Points on a hilly landscape, in no order, each with its height.
A climber steps from a point to the highest of its 5 nearest points, and stops where none of them is higher. Distance is the straight distance between rows; heights are no part of it.
<2205>: [22 41 -13 -27 18 8 20 -40 64 -47 -35 -9 12 -20 24 -12 -10 -42 -16 -11]  height 477
<1212>: [25 -40 21 7 14 -37 27 41 43 41 -54 40 -11 -30 22 -15 9 35 -19 -50]  height 411
<350>: [-29 21 -2 18 14 36 3 -22 -8 -29 1 -55 15 40 3 6 18 -36 -21 23]  height 535
<1698>: [31 11 -29 -4 -8 -16 11 40 -10 1 52 31 -34 -52 -1 17 7 38 3 -9]  height 184
<156>: [-38 -14 2 28 50 30 -44 -40 -3 -3 -57 -64 15 28 -8 -17 -12 18 -7 38]  height 472
<1922>: [-60 13 -3 21 -4 58 11 -59 -32 -16 -3 -15 34 34 13 9 62 50 -33 -22]  height 235
<2>: [-24 -5 8 45 6 31 -15 -11 -17 -12 -3 -32 26 38 2 14 8 -50 -18 14]  height 528
<474>: [-71 10 -4 18 9 28 3 -32 4 -10 8 -74 29 37 22 -47 35 15 -13 29]  height 510
<2105>: [32 29 19 -55 -17 1 44 7 1 18 -29 19 20 7 -37 -16 -30 15 34 8]  height 283
<863>: [-13 20 15 21 15 -11 -11 -11 -24 -5 13 -20 -17 51 1 1 -12 -32 -10 30]  height 502
<1268>: [24 26 4 -50 -8 -4 59 6 -17 29 -5 9 15 13 -57 -23 -32 14 23 -1]  height 238
<2404>: [-75 17 5 9 -4 21 11 -40 -7 -8 19 -58 22 37 32 -56 41 22 -7 11]  height 489
<491>: [15 33 -6 -3 4 -9 27 -8 -33 24 30 -22 -43 -2 -33 -27 -23 19 13 -10]  height 223
<1770>: [32 -26 -13 -27 23 -26 35 23 57 19 -66 41 -2 7 40 -4 -8 13 -17 -21]  height 596
<2183>: [-36 24 7 7 31 54 -22 -32 -2 -1 -14 -55 42 34 -6 44 36 28 -69 11]  height 523
<387>: [41 12 -2 52 -8 7 -23 8 -38 -8 21 5 -10 -38 -12 14 10 -36 14 -19]  height 268
<286>: [30 -14 -14 -61 -48 -9 34 40 3 29 -7 12 6 -21 -15 -4 3 37 21 -19]  height 360
<676>: [-77 8 -16 -6 27 42 -33 -68 17 2 -14 -12 57 22 6 21 24 76 -61 -1]  height 430
<2440>: [-15 16 13 27 23 37 -22 -36 -11 2 -27 -40 9 31 -13 55 8 8 -45 5]  height 530
<2433>: [-3 20 0 24 3 -37 -26 8 -32 11 53 -6 -35 -5 -2 7 -1 -7 3 -3]  height 390
<2222>: [35 17 2 -12 4 -29 4 27 -21 -15 37 33 -27 -11 -12 9 -14 -1 19 -11]  height 389
<2061>: [31 -43 -15 -49 -33 9 19 41 5 23 5 17 -11 -24 9 3 3 53 35 -12]  height 415
<1841>: [10 -3 -1 68 -7 3 -48 -15 -50 26 4 -32 -9 -14 -13 41 20 -23 -4 -23]  height 347
<1262>: [37 -24 11 -19 8 -22 0 33 7 -24 0 48 -28 -3 32 11 -10 15 25 4]  height 568
<53>: [-10 25 0 13 24 45 5 -15 -2 -37 -9 -58 2 30 6 11 7 -43 -15 20]  height 516
<1537>: [27 7 -26 -16 -20 -14 22 38 -18 7 53 21 -27 -42 -11 15 -1 31 6 -7]  height 170
<1089>: [27 14 10 -13 28 51 45 -16 5 -29 -21 -28 1 -3 -26 9 -22 -33 -5 11]  height 322
<452>: [40 15 -12 -23 -28 -6 20 5 -5 7 11 30 8 -49 -30 -13 -15 5 28 -23]  height 185
<1820>: [35 18 12 -36 -8 -1 36 1 11 -5 -11 47 6 -11 -32 -4 -41 -1 24 -14]  height 367
<139>: [11 38 -5 -27 8 27 6 -26 20 -58 -4 -41 17 0 12 -11 14 -43 -8 18]  height 474
<2095>: [21 12 1 49 4 7 -24 -16 -55 12 7 -20 -18 -9 -12 30 9 -15 6 -29]  height 385
<1666>: [27 16 25 -40 -9 24 60 -8 14 3 -30 19 35 -9 -43 -23 -48 -13 13 -3]  height 99
<632>: [-11 12 -23 19 8 -27 -47 -30 -23 28 42 -36 -43 -10 -5 -17 -11 -1 1 0]  height 295
<66>: [-29 -16 -4 52 -15 5 -73 -41 -42 55 1 2 8 1 3 36 28 9 -7 -26]  height 388
<2446>: [-31 -27 -5 75 -14 15 -32 -30 -35 45 5 5 22 40 6 46 20 -26 -24 -22]  height 384
<590>: [23 -54 -25 -45 -57 7 -1 76 30 23 -31 -21 16 -58 -1 4 11 33 -3 3]  height 282
<1819>: [-20 -10 15 58 11 27 -30 -38 -21 13 -16 -30 19 49 -10 51 19 -24 -36 7]  height 461
<68>: [27 1 11 0 2 -35 -18 20 3 -28 25 45 -18 -39 -8 7 -8 -16 24 -17]  height 506
<3>: [20 -17 33 10 -4 -36 -44 45 -10 -6 46 39 -31 -16 32 30 35 34 13 10]  height 247
<309>: [30 -3 -21 -39 -36 -3 33 35 -2 17 25 37 -1 -28 -19 2 7 48 17 -21]  height 310
<2024>: [31 7 -2 -24 -17 -37 23 7 24 11 -10 49 15 -39 -9 -20 -33 5 14 -48]  height 239
<1509>: [-84 -10 0 28 -8 -25 -24 -25 -16 7 30 -16 2 55 10 -25 -10 -25 -16 25]  height 476
<665>: [-65 -42 2 21 4 32 -69 -65 -19 17 -33 4 31 30 -16 3 -15 40 27 37]  height 466
<2089>: [-14 16 -6 26 -22 -42 -40 24 -21 19 64 -7 -38 -15 12 -5 21 25 -8 3]  height 224
<78>: [17 10 -4 -5 1 3 -5 -6 20 -42 8 -2 11 8 13 7 0 -66 12 18]  height 556
<908>: [-27 -21 12 24 -13 -16 -27 28 -11 -7 52 41 14 18 17 10 21 -50 0 15]  height 526
<313>: [15 18 13 -75 9 10 63 -5 42 1 -44 11 13 28 -7 -17 -21 9 13 33]  height 266
<381>: [-3 3 26 27 2 -30 -38 33 -6 -18 44 32 10 -4 2 10 10 -53 15 0]  height 518
<2315>: [-23 10 9 19 32 51 -14 -16 -10 -20 -17 -70 9 33 -1 20 25 0 -45 11]  height 646
<1124>: [36 6 -10 -26 -15 -17 21 33 -18 12 41 21 -34 -16 -9 5 1 46 22 -12]  height 212
<2212>: [-25 16 -7 -14 -11 -4 -3 5 10 -41 12 -11 12 33 32 2 15 -49 -6 24]  height 522
<1425>: [-68 -17 -6 33 25 40 -26 -32 16 -7 -27 -75 33 29 6 -26 11 19 -29 43]  height 513
<2051>: [-16 62 -2 -21 34 11 13 -17 -2 -30 11 -47 -3 31 20 -20 27 -11 -19 51]  height 498
<297>: [26 -28 -2 -14 -13 -33 2 16 28 19 -11 67 3 -54 -4 1 -9 34 0 -46]  height 287
<679>: [13 31 -20 -66 21 2 23 -2 19 -51 -20 -19 -12 27 34 -12 18 4 4 44]  height 537
<682>: [35 -30 2 -40 1 -22 27 22 35 1 -38 55 -19 4 31 3 -20 24 9 -10]  height 553
<1063>: [-42 -4 24 47 -21 -41 -40 14 -33 24 70 14 -1 10 10 -4 19 -24 1 0]  height 418
<2438>: [-26 5 17 42 -4 -10 -38 -11 -40 16 22 -25 -17 26 -10 -12 -1 -32 -1 -2]  height 505
<243>: [6 40 15 -27 34 16 54 -11 5 -14 -7 -6 -21 33 -21 -15 -20 -20 5 46]  height 387
<1578>: [-60 4 -8 26 -16 30 8 -43 -26 -15 23 -43 38 30 24 -26 52 -6 -11 4]  height 454
<2323>: [32 12 6 -68 -7 -6 49 5 10 2 -34 38 9 22 -26 -16 -31 7 16 11]  height 328
<65>: [-44 -28 -20 25 -10 13 -86 -53 -38 27 6 -30 6 -9 -12 -5 -3 9 35 14]  height 414
<775>: [-1 5 13 34 18 -1 -17 -37 -43 14 -9 -39 -23 4 -28 -11 -23 -9 1 -10]  height 354
<907>: [-20 14 15 36 64 43 -20 -36 2 -15 -39 -69 0 36 -12 -20 -16 2 -15 28]  height 410
<1883>: [19 22 -6 -2 11 23 -1 -23 4 -50 -12 -27 9 16 6 2 -9 -54 -3 18]  height 508
<569>: [28 13 15 -73 -18 -3 47 16 1 21 -39 5 20 25 -28 -9 -17 32 35 5]  height 391
<1495>: [-47 -13 25 31 -8 -57 -41 14 -26 27 62 17 -18 31 18 1 18 19 -9 8]  height 305
<1584>: [-47 -34 -4 29 -10 2 -76 -56 -34 41 -10 -16 6 10 -4 -1 2 8 25 -5]  height 441
<1541>: [2 12 -3 -8 4 -17 -26 16 35 -43 -1 21 15 -5 20 5 -1 -51 -11 3]  height 554
<962>: [24 -41 23 -12 -23 -26 20 40 35 47 -54 22 5 -27 4 -18 3 39 -10 -52]  height 434
<816>: [18 24 -4 -12 14 -32 7 14 -28 6 36 0 -56 14 -6 -4 -10 21 15 -7]  height 372
<2381>: [33 8 4 15 14 30 19 -13 -15 -36 -22 5 -4 -3 -30 15 -23 -42 10 -11]  height 349
<817>: [3 35 -12 -27 13 16 23 -10 17 -43 -7 -19 0 24 16 -7 3 -37 -6 31]  height 517
<889>: [14 26 -16 -51 22 15 48 -12 40 -24 -24 -4 -3 30 0 -9 -18 -4 4 32]  height 450
<1638>: [4 27 15 2 15 -3 22 -2 -15 -28 5 5 -20 38 -6 -2 -20 -30 3 25]  height 495
<878>: [4 -2 21 2 0 -42 -27 40 -1 -32 33 34 -11 27 23 23 8 -21 2 32]  height 569
<1740>: [37 -42 2 -52 -3 -7 31 14 16 13 -44 27 -14 18 27 -5 -22 26 29 1]  height 525
<1117>: [-59 -9 7 33 -7 -25 -55 -28 -30 31 29 -23 -3 19 5 -23 -11 -12 11 9]  height 435
<2113>: [-30 38 1 -14 14 -3 9 -5 -2 -34 15 -26 -12 54 25 -15 5 -15 -24 45]  height 524
<828>: [38 -4 -4 3 2 -22 5 11 8 -20 19 51 -2 -34 -5 -9 -21 -18 25 -24]  height 419
<2328>: [44 -1 1 -1 -9 29 45 -25 3 -13 -39 1 31 -26 -34 -7 -47 -28 15 -26]  height 177
<1605>: [-80 -16 -15 22 20 47 -32 -50 1 -1 -25 -54 40 24 10 -11 26 43 -25 32]  height 497
<823>: [-21 44 1 -13 31 21 20 -12 10 -37 4 -41 -7 31 8 -15 11 -31 -6 44]  height 493
<2243>: [34 16 -12 -32 -11 -9 40 11 -17 25 26 24 -8 -29 -30 -9 -13 24 16 -20]  height 289
<883>: [-48 5 15 22 7 -26 -15 1 -20 4 30 -8 -7 46 6 -16 7 -15 -14 32]  height 462
<504>: [27 3 -13 -10 -7 -34 -9 24 26 -20 31 50 -22 -76 3 3 14 35 1 -13]  height 253
<1910>: [8 -39 -1 -9 -7 -21 2 44 46 14 -31 43 -10 -72 -1 -9 20 65 -16 -52]  height 306
<1176>: [-39 -4 -11 18 -24 24 -17 0 0 -32 23 -1 34 24 25 10 33 -58 0 9]  height 456
<1637>: [30 6 -14 0 -13 -11 10 25 -6 -10 43 44 -12 -79 -14 9 -8 -12 15 -21]  height 69
<1038>: [40 -27 4 -39 -15 -9 17 21 -9 3 -10 37 -23 -4 6 4 -6 36 34 -12]  height 482
<1944>: [32 22 -25 32 -3 0 1 9 -28 12 38 -10 -34 -52 -25 3 -6 -18 11 -21]  height 161
<572>: [-26 7 7 24 0 -13 -11 12 -10 -16 24 -4 8 38 23 -2 -2 -58 -8 24]  height 486
<1798>: [-10 15 19 21 1 -31 -19 13 -24 0 39 16 -27 19 8 1 0 -32 0 14]  height 503
<1950>: [-51 -31 4 35 23 18 -48 -50 -18 8 -35 -33 31 36 -7 14 4 20 -4 21]  height 492
<2223>: [6 -44 -9 -8 -34 -25 1 65 39 38 -33 -9 15 -80 -6 -9 30 56 -29 -35]  height 237
<982>: [-71 -9 15 47 -12 -16 -10 12 -19 8 49 25 3 36 23 2 14 -41 -13 21]  height 611
<176>: [-33 30 5 18 29 7 -2 -16 -2 -19 -2 -65 -18 43 2 -18 0 -23 -22 35]  height 529
<1191>: [-2 20 13 16 47 31 26 -15 -6 -21 -13 -60 -21 33 -18 -20 -11 -22 -15 35]  height 437
<1088>: [29 -1 8 -43 7 -14 32 6 -16 -11 -5 39 -31 44 11 5 -12 22 18 14]  height 546
<1042>: [-45 9 -12 45 -9 -41 -69 -26 -33 47 62 -29 -21 -15 5 -15 -1 -4 9 0]  height 610
<134>: [41 -30 24 -1 -3 -18 -20 47 4 -15 22 44 -43 -40 27 16 23 49 22 -8]  height 413
<1595>: [10 -70 17 -11 -27 -6 14 42 37 54 -26 -12 -6 -68 31 -29 9 30 30 -40]  height 291
<1966>: [-22 -20 16 69 -18 -4 -46 5 -53 29 49 10 2 -5 -8 19 33 -43 15 -20]  height 252
<1394>: [-3 19 16 21 58 51 17 -27 4 -12 -37 -51 -14 24 -18 1 -16 -1 -11 20]  height 296
<112>: [23 4 -32 -35 -36 -20 12 34 30 21 10 36 32 -81 -22 -11 -6 31 -10 -31]  height 195
<299>: [-45 -8 -11 32 -12 29 -5 -27 -1 -10 2 -40 40 38 17 18 33 -25 -30 13]  height 532
<1430>: [16 -1 -36 -46 -39 -23 14 32 40 27 -9 21 37 -69 -41 -15 -12 18 -10 -38]  height 215
<2426>: [-69 -8 6 36 -4 -7 -32 -11 -17 18 21 -25 -6 39 2 -8 -6 -37 1 16]  height 455
<1902>: [30 13 -20 -23 -26 -3 26 0 18 24 -15 17 44 -57 -47 -21 -37 -8 5 -48]  height 191
<699>: [30 2 5 -4 12 -40 -17 12 30 -22 -1 61 -19 -16 13 11 -8 -3 18 -4]  height 625
<2201>: [15 9 17 38 38 49 6 -31 -18 -16 -25 -42 -16 23 -23 26 -20 -3 -17 5]  height 336
<1123>: [0 9 20 23 -2 -45 -36 33 -31 -2 63 24 -19 8 3 5 13 -16 8 4]  height 431
<252>: [25 36 -1 -41 24 1 49 0 37 -26 -25 23 2 7 4 -8 -32 -21 11 20]  height 458
<1181>: [29 12 12 -45 21 28 54 -27 45 -17 -54 5 24 -8 -28 -22 -58 -27 -4 -10]  height 34
<1140>: [7 13 2 22 6 -19 -45 32 -12 -12 57 43 -18 -57 -8 13 9 -24 28 -3]  height 316
<136>: [4 22 9 6 -4 -34 -24 2 -24 14 44 4 -62 5 -3 -3 -3 17 1 -1]  height 334
<651>: [26 -10 -43 -39 -34 -1 15 66 28 6 26 37 -1 -69 -27 23 5 30 -10 0]  height 227
<479>: [18 7 24 20 8 -21 -12 12 -18 -30 24 28 -8 -4 -3 -4 -4 -45 17 4]  height 496
<1085>: [-49 -12 -29 26 -21 44 1 -14 -7 -18 33 -7 36 21 26 6 46 -42 -7 4]  height 393
<2017>: [18 23 20 -45 12 30 75 -3 13 0 -32 2 22 15 -43 -29 -41 -9 13 12]  height 549
<1753>: [22 -6 -31 -61 -58 6 28 69 10 29 8 2 9 -21 -27 18 -4 41 -9 4]  height 323
<723>: [-68 -23 -6 31 16 39 -36 -51 -5 9 -26 -44 30 40 -6 -1 0 10 -23 26]  height 512
<1508>: [22 5 13 -15 4 -50 37 16 48 39 -55 39 21 -20 1 -15 -15 16 -29 -48]  height 485
<1328>: [33 -26 7 -30 1 -22 0 18 4 -17 -20 33 -28 27 27 6 -6 12 21 19]  height 559
<2419>: [36 31 2 -42 -38 0 45 7 -5 14 -9 14 28 -16 -50 -24 -33 7 18 -22]  height 217
<748>: [-42 -6 5 53 2 17 -45 -48 -23 37 -26 0 31 49 -4 39 9 3 -36 3]  height 443
<1303>: [6 24 -46 23 -1 -13 -10 4 -6 10 53 -16 -66 -39 -16 5 -5 10 -11 -7]  height 94
<2012>: [-21 10 29 41 -9 -33 -44 36 -24 4 78 12 -8 -24 -2 13 30 -20 7 4]  height 311
<1592>: [26 -22 6 -37 -11 -30 36 19 40 40 -77 25 20 -3 15 -5 -26 17 -12 -26]  height 527
<2402>: [2 -45 27 16 -18 -12 19 53 26 47 -33 6 -3 -74 9 -3 44 61 -20 -46]  height 271
<2285>: [-27 -9 -12 44 1 2 -65 -45 -41 33 -4 -39 -10 -2 -10 11 8 1 9 -15]  height 399
<1110>: [-32 -22 -26 36 -14 -1 -77 -40 -32 36 16 -42 -13 -31 4 10 4 2 3 -13]  height 379
<1836>: [28 -59 -7 -26 -40 -12 7 49 30 33 -35 17 3 -53 17 -8 9 61 19 -32]  height 272
<2332>: [17 30 -6 -44 15 -12 -2 5 24 -38 -8 9 0 27 35 -1 1 -25 -3 25]  height 583
<2093>: [9 -9 22 7 16 -45 -38 36 23 -22 16 57 -6 -18 14 17 -2 -20 8 2]  height 551
<266>: [6 9 5 22 9 30 -10 -14 -11 -37 -6 -26 13 22 -6 27 12 -48 -8 17]  height 475
<1953>: [18 25 12 -10 3 29 59 -12 -16 -3 -17 1 -5 1 -39 -11 -40 -7 18 0]  height 119
<964>: [29 15 -12 2 9 -2 17 -19 40 -39 -29 18 10 -10 5 -5 -32 -50 6 -12]  height 442
<1642>: [42 -44 16 -10 -6 -14 0 35 -21 -7 15 30 -40 -9 31 1 6 39 36 2]  height 509
<631>: [34 17 10 -3 12 16 38 -6 -8 -29 -9 12 -4 7 -28 -8 -38 -42 13 -5]  height 339
<1273>: [28 14 7 -48 -7 -12 52 3 47 11 -49 22 26 -7 -10 -19 -40 0 6 -12]  height 357
<279>: [36 -57 14 -47 -32 -16 14 39 2 40 -47 -16 22 -28 25 -21 -3 41 38 -27]  height 241
<837>: [-75 -9 -5 33 8 2 -33 -35 -2 4 0 -50 11 51 3 -32 -5 -25 -11 32]  height 514
<1669>: [12 -3 -14 2 -15 -18 0 37 -20 -1 53 7 -58 -19 19 23 27 58 -13 5]  height 154
<946>: [20 -55 -24 -21 -36 19 19 51 27 7 20 24 -16 -52 16 13 25 63 19 -2]  height 292
<1166>: [-55 22 5 19 15 36 -23 -37 -11 -1 -13 -18 35 39 -8 42 18 24 -67 9]  height 436
<1299>: [16 25 19 0 5 -26 -2 21 -19 -17 19 23 -19 21 -9 7 -11 -26 12 17]  height 560
<1624>: [18 -4 -29 -22 -26 -6 7 36 14 4 43 42 -8 -66 -18 4 3 20 11 -21]  height 141
<1788>: [16 28 -3 -42 18 0 42 -31 57 -24 -39 -1 21 2 13 -15 -33 -23 -15 -12]  height 464
<855>: [33 28 -45 10 -15 5 23 16 -14 11 55 -1 -25 -52 -31 -1 -12 4 13 -15]  height 82
<183>: [-51 -22 -3 5 33 43 -44 -45 3 -9 -36 -50 48 38 5 8 8 57 -25 38]  height 484
<1480>: [5 53 -9 -47 12 8 8 -17 12 -52 8 -32 9 4 36 -19 29 -22 0 33]  height 479
<1985>: [33 -41 10 -4 -6 -28 6 37 37 11 -11 39 -22 -70 4 0 23 58 -1 -46]  height 361
<2184>: [31 10 -14 -5 -24 -1 27 7 13 6 8 37 22 -60 -35 -25 -22 -4 25 -39]  height 167
<690>: [-2 11 21 36 26 13 -4 -22 -30 -7 -9 -38 -16 30 -21 3 -19 -37 -5 20]  height 451
<1131>: [-5 28 -8 -37 -3 -15 12 1 7 -41 1 -12 -9 30 25 0 17 -23 -10 53]  height 555
<726>: [-60 -19 -3 41 -4 46 -29 -60 -1 13 -15 -19 31 47 6 34 22 14 -35 8]  height 478
<2373>: [13 12 -47 -30 -29 0 51 29 -14 36 31 8 -20 -25 -28 9 -3 27 -16 2]  height 92
<2068>: [-3 10 14 40 6 -11 -14 -5 -34 1 23 -6 -18 12 -7 6 -7 -47 4 2]  height 582
<2326>: [18 34 -26 -65 11 -12 31 -31 59 -14 -27 -1 -4 -7 44 -13 6 -3 -28 -11]  height 515
<1045>: [-36 -5 10 41 16 19 -26 -36 -26 8 -34 -51 11 41 -12 15 -1 -4 -11 24]  height 500
<1869>: [-54 12 5 -3 42 45 -40 -39 6 -4 -30 -42 43 36 -6 26 19 57 -64 8]  height 470
<1320>: [13 15 4 40 18 14 -13 -24 -45 9 6 -31 -32 -7 -30 3 -15 -12 8 -18]  height 350
<583>: [-1 23 3 35 10 -8 -18 -24 -37 16 25 -30 -35 -7 -22 -8 -20 -6 6 -8]  height 326
<742>: [28 21 0 -16 20 13 42 -10 34 -36 -28 14 8 2 -4 -21 -31 -39 6 1]  height 416
<1315>: [34 7 11 -32 -22 -20 27 6 27 29 -35 34 41 -26 -30 -23 -41 -1 -1 -51]  height 270
<1546>: [45 -20 8 -73 -34 -5 21 31 -10 29 -27 15 18 2 -12 -2 -5 29 35 -12]  height 345
<1919>: [15 -64 -10 -14 -39 -4 2 59 44 32 -27 -16 9 -82 6 -2 14 47 -11 -22]  height 244
<1500>: [15 34 10 -11 31 38 48 -24 3 -29 -15 -29 -5 20 -23 -16 -23 -30 -1 26]  height 293
<899>: [10 36 12 -20 40 41 62 -21 7 -6 -13 -16 -4 15 -33 -25 -27 -7 9 30]  height 193
<1107>: [21 27 10 11 36 28 49 -22 -15 -2 -13 -21 -27 13 -36 -16 -39 -16 19 9]  height 148
<2291>: [21 28 10 3 12 2 42 -17 -30 7 14 -12 -28 4 -24 -18 -29 -2 7 -11]  height 134
<2079>: [15 10 12 46 6 10 -13 -11 -59 8 1 -15 -15 -2 -22 11 -5 -27 20 -5]  height 467
<1074>: [1 14 -12 42 -10 -10 -28 6 -31 19 57 -15 -35 -33 -5 15 11 -27 -1 -20]  height 264
<1469>: [19 26 -8 -37 21 -15 -6 11 37 -46 -3 18 -4 14 26 14 -7 -38 -1 17]  height 602
<1101>: [24 -6 17 -2 15 -52 -23 31 35 -19 -7 70 -20 -34 19 4 5 11 13 -23]  height 563
<787>: [29 0 -5 -45 -28 2 40 25 -10 22 0 22 -9 -5 -22 3 -1 37 23 -15]  height 402
<1156>: [-55 30 -1 -10 -11 -5 -4 -11 1 -22 30 -28 5 55 29 -27 31 -19 -20 39]  height 494
<980>: [26 21 -1 -48 16 -3 41 -4 43 -13 -37 31 3 10 -6 -13 -32 -15 6 0]  height 422
<2449>: [31 -68 19 -24 -21 3 18 30 19 23 -11 -6 -14 -59 27 -16 10 34 39 -25]  height 313
<822>: [13 17 22 26 4 -25 -38 14 -26 -7 48 14 -2 -9 -5 5 -1 -47 23 -6]  height 468
<1865>: [15 35 -23 19 4 -1 10 -4 -28 16 48 -17 -45 -29 -41 -10 -2 9 10 -14]  height 123
<2451>: [26 0 -5 1 -3 -18 -19 43 12 -20 37 51 -31 -59 1 14 27 36 19 -6]  height 352
<2069>: [-18 0 -1 24 0 61 2 -18 -9 -30 -8 -49 39 29 6 33 40 -25 -42 5]  height 501
<1675>: [8 9 12 -1 14 -35 -18 20 6 -36 14 39 -2 14 23 10 -6 -43 7 10]  height 552
<1650>: [-42 -12 16 59 -10 -12 -29 -7 -32 23 29 -14 2 40 0 3 -2 -43 -3 -4]  height 463
<926>: [-64 -1 -4 16 7 47 -20 -48 5 -3 -27 -50 43 45 4 31 39 42 -49 3]  height 459
<1569>: [13 -38 -26 -24 -45 -12 0 70 41 37 -34 -8 22 -58 -7 2 16 48 -29 -23]  height 255
<1907>: [-42 0 -3 32 7 -16 -58 -45 -36 15 6 -39 -15 24 -19 -32 -20 -9 17 5]  height 370
<1020>: [2 -71 -1 -3 -27 -4 14 47 46 29 -15 -2 -9 -83 13 -19 26 54 21 -30]  height 265
<761>: [40 7 -24 -56 -52 4 22 42 17 20 -1 10 36 -57 -43 0 -9 22 -3 -18]  height 275
<405>: [-26 -12 16 58 2 7 -16 0 -24 5 24 5 16 17 9 12 14 -58 -2 0]  height 428
<1048>: [19 37 -25 -42 13 -26 48 -18 73 1 -44 5 4 -6 35 -12 4 -10 -43 -34]  height 534
<1743>: [40 -10 -1 -23 3 -33 11 27 19 -12 3 62 -11 -18 -4 3 -15 22 22 -18]  height 531
<1657>: [43 15 -2 10 -11 16 34 -18 -12 -3 -8 17 20 -41 -47 -5 -26 -28 28 -33]  height 83
<2301>: [-68 -35 -5 31 11 20 -60 -55 -10 16 -38 -4 40 37 -14 12 -7 27 -7 23]  height 480
<1833>: [16 3 14 9 -3 -37 -31 31 -32 0 56 15 -44 13 9 16 12 34 0 5]  height 348
<2169>: [-68 -1 -4 25 18 18 -16 -30 -9 2 -13 -60 16 42 12 -13 5 -17 -20 22]  height 541
<573>: [22 6 -2 0 13 52 20 -29 9 -53 -30 -21 10 1 -2 8 -13 -45 1 3]  height 445
<2221>: [36 2 30 3 6 -35 -32 39 -25 -15 48 37 -37 -5 21 24 26 24 19 9]  height 281
<2236>: [-13 -7 3 63 -6 11 -36 -18 -56 19 -3 -13 10 23 -7 43 23 -24 -12 -16]  height 401
<786>: [36 9 3 2 22 -30 17 -1 24 -24 -7 38 -1 -20 -12 -3 -43 -39 9 -23]  height 439
<1200>: [15 12 -18 -38 2 -28 62 0 69 22 -53 12 16 10 30 -11 -13 0 -45 -27]  height 550
<683>: [-51 -38 8 68 -8 12 -44 -36 -32 27 0 -3 11 32 2 19 20 -16 -7 -3]  height 440
<411>: [18 -65 27 2 -18 -21 17 36 34 38 -37 8 -12 -72 25 -20 20 47 15 -52]  height 338
<2437>: [3 5 9 -9 6 -29 -11 27 -7 -24 22 24 -26 46 28 8 -6 -2 0 33]  height 540
<758>: [34 13 -2 -16 10 -18 19 -9 21 -15 0 37 0 -8 1 -8 -45 -24 20 -14]  height 400
<180>: [-90 -34 -23 27 4 43 -14 -52 9 2 -9 -34 33 36 15 -7 15 16 -24 25]  height 487
<197>: [-79 -7 -13 38 -10 8 -6 -29 -4 -8 28 -23 17 49 23 -24 18 -31 -17 25]  height 542
<75>: [36 21 8 -7 6 -36 3 19 -26 -7 32 23 -39 9 2 13 -6 17 12 14]  height 471
<2078>: [37 -10 16 -6 5 -28 -39 39 2 -18 22 59 -21 -33 16 12 3 22 13 -12]  height 481
<686>: [0 -68 7 -17 -33 -6 4 62 54 38 -19 -48 8 -88 21 -22 7 25 10 -9]  height 243
<1393>: [-31 23 3 -8 -11 39 -10 -25 -12 -41 16 -50 38 14 22 -19 56 -33 1 -1]  height 351
<851>: [34 0 -15 -50 -28 -25 17 18 24 23 -22 43 11 -34 -18 -9 -16 34 20 -27]  height 294
<161>: [2 3 -2 62 -7 -4 -44 2 -48 28 40 -6 -6 -29 -5 21 33 -30 3 -28]  height 273
<233>: [22 12 0 -44 11 10 41 9 2 -16 -5 28 -24 36 0 2 -24 16 12 27]  height 536
<952>: [-56 -34 -1 53 -5 15 -54 -56 -20 29 -29 -6 27 33 1 17 1 18 -13 0]  height 473
<1574>: [22 -25 -7 -60 7 -9 34 4 46 27 -77 11 -7 12 40 -4 -14 25 -9 1]  height 533
<752>: [19 -67 -27 -30 -48 20 14 65 17 33 5 -4 -10 -53 8 3 13 46 15 0]  height 332
<7>: [41 -62 6 -3 -1 -4 1 43 14 2 4 33 -27 -52 33 -4 17 60 36 -19]  height 392
<2088>: [32 1 -4 -44 9 -2 16 5 13 -30 -26 27 -27 37 26 3 -15 2 4 30]  height 584
<2077>: [-7 8 24 43 19 23 -31 -24 -33 2 -21 -42 6 40 -12 22 5 -15 -19 13]  height 469
<1402>: [35 28 -9 16 11 5 17 -3 -39 4 20 4 -13 -26 -24 5 -24 -25 20 -15]  height 98
<1745>: [-44 -2 -16 29 -28 62 18 -41 -30 -32 13 -18 53 24 33 -6 71 0 -15 -15]  height 340
<1763>: [-3 -5 16 19 -1 -32 -32 41 -5 -23 43 41 4 18 15 6 -2 -38 6 26]  height 609
<2147>: [-59 -16 -14 48 -12 15 0 -22 -18 7 18 -15 23 52 11 7 14 -38 -28 7]  height 627
<882>: [33 3 5 -41 12 -15 29 6 3 -6 -12 49 -20 12 2 -6 -32 16 25 0]  height 490
<1441>: [21 23 -21 -51 19 -9 31 -22 49 -38 -31 8 7 -1 26 -18 -7 -14 -2 18]  height 504
<1102>: [-48 -14 -23 44 -17 46 3 -33 -11 -3 -5 -12 34 41 29 34 35 -6 -39 9]  height 488
<1960>: [-78 -9 -8 0 23 41 -40 -51 13 7 -30 -10 50 37 0 22 7 53 -47 25]  height 465
<1238>: [37 -50 22 -8 13 -25 -10 21 22 -5 -10 40 -23 -42 32 -2 15 53 24 -19]  height 433
<2364>: [-64 -25 4 66 -3 -10 -50 -24 -43 41 30 -6 -2 14 -5 -4 1 -27 11 -11]  height 417
<1918>: [26 4 8 3 15 -27 -18 11 16 -29 7 37 2 -20 -2 3 -19 -52 13 -10]  height 491
<1325>: [25 -37 6 -64 -4 6 37 18 24 23 -58 18 8 27 11 -6 -17 23 22 2]  height 499
<196>: [26 14 -21 -66 15 1 37 -9 39 -38 -25 14 -20 26 32 -5 6 8 8 30]  height 545
<2109>: [-38 5 2 26 27 32 0 -23 7 -12 -17 -78 2 42 -1 -2 18 -10 -21 31]  height 576

For each start below, name the point where the climber stops.
<2223> => <699>
<2449> => <699>
<1089> => <1469>
<2328> => <1469>
<1500> => <2315>
<139> => <1469>
<980> => <2088>
<1605> => <2315>
<156> => <2315>

Call two points neighbours if one is among the 5 nearest of the other. Go from one point of each pair to the other, from neighbour to neighbour, staying as high as possible. Name the lowest point that can't be avoided.
<2147>, <982> => <2113>
<1763>, <2068> => <1798>
<699>, <1763> => <1675>
<982>, <1770> => <908>
<1469>, <699> => <1328>
<1770>, <699> => <682>
<2088>, <1469> => <2332>
<2147>, <2315> => <2169>

For each start below, name every point that the climber comes to, in order.
<2323> => <980>, <1788>, <1441>, <196>, <2088>
<2419> => <1820>, <882>, <1088>, <2088>
<742> => <1788>, <1441>, <196>, <2088>
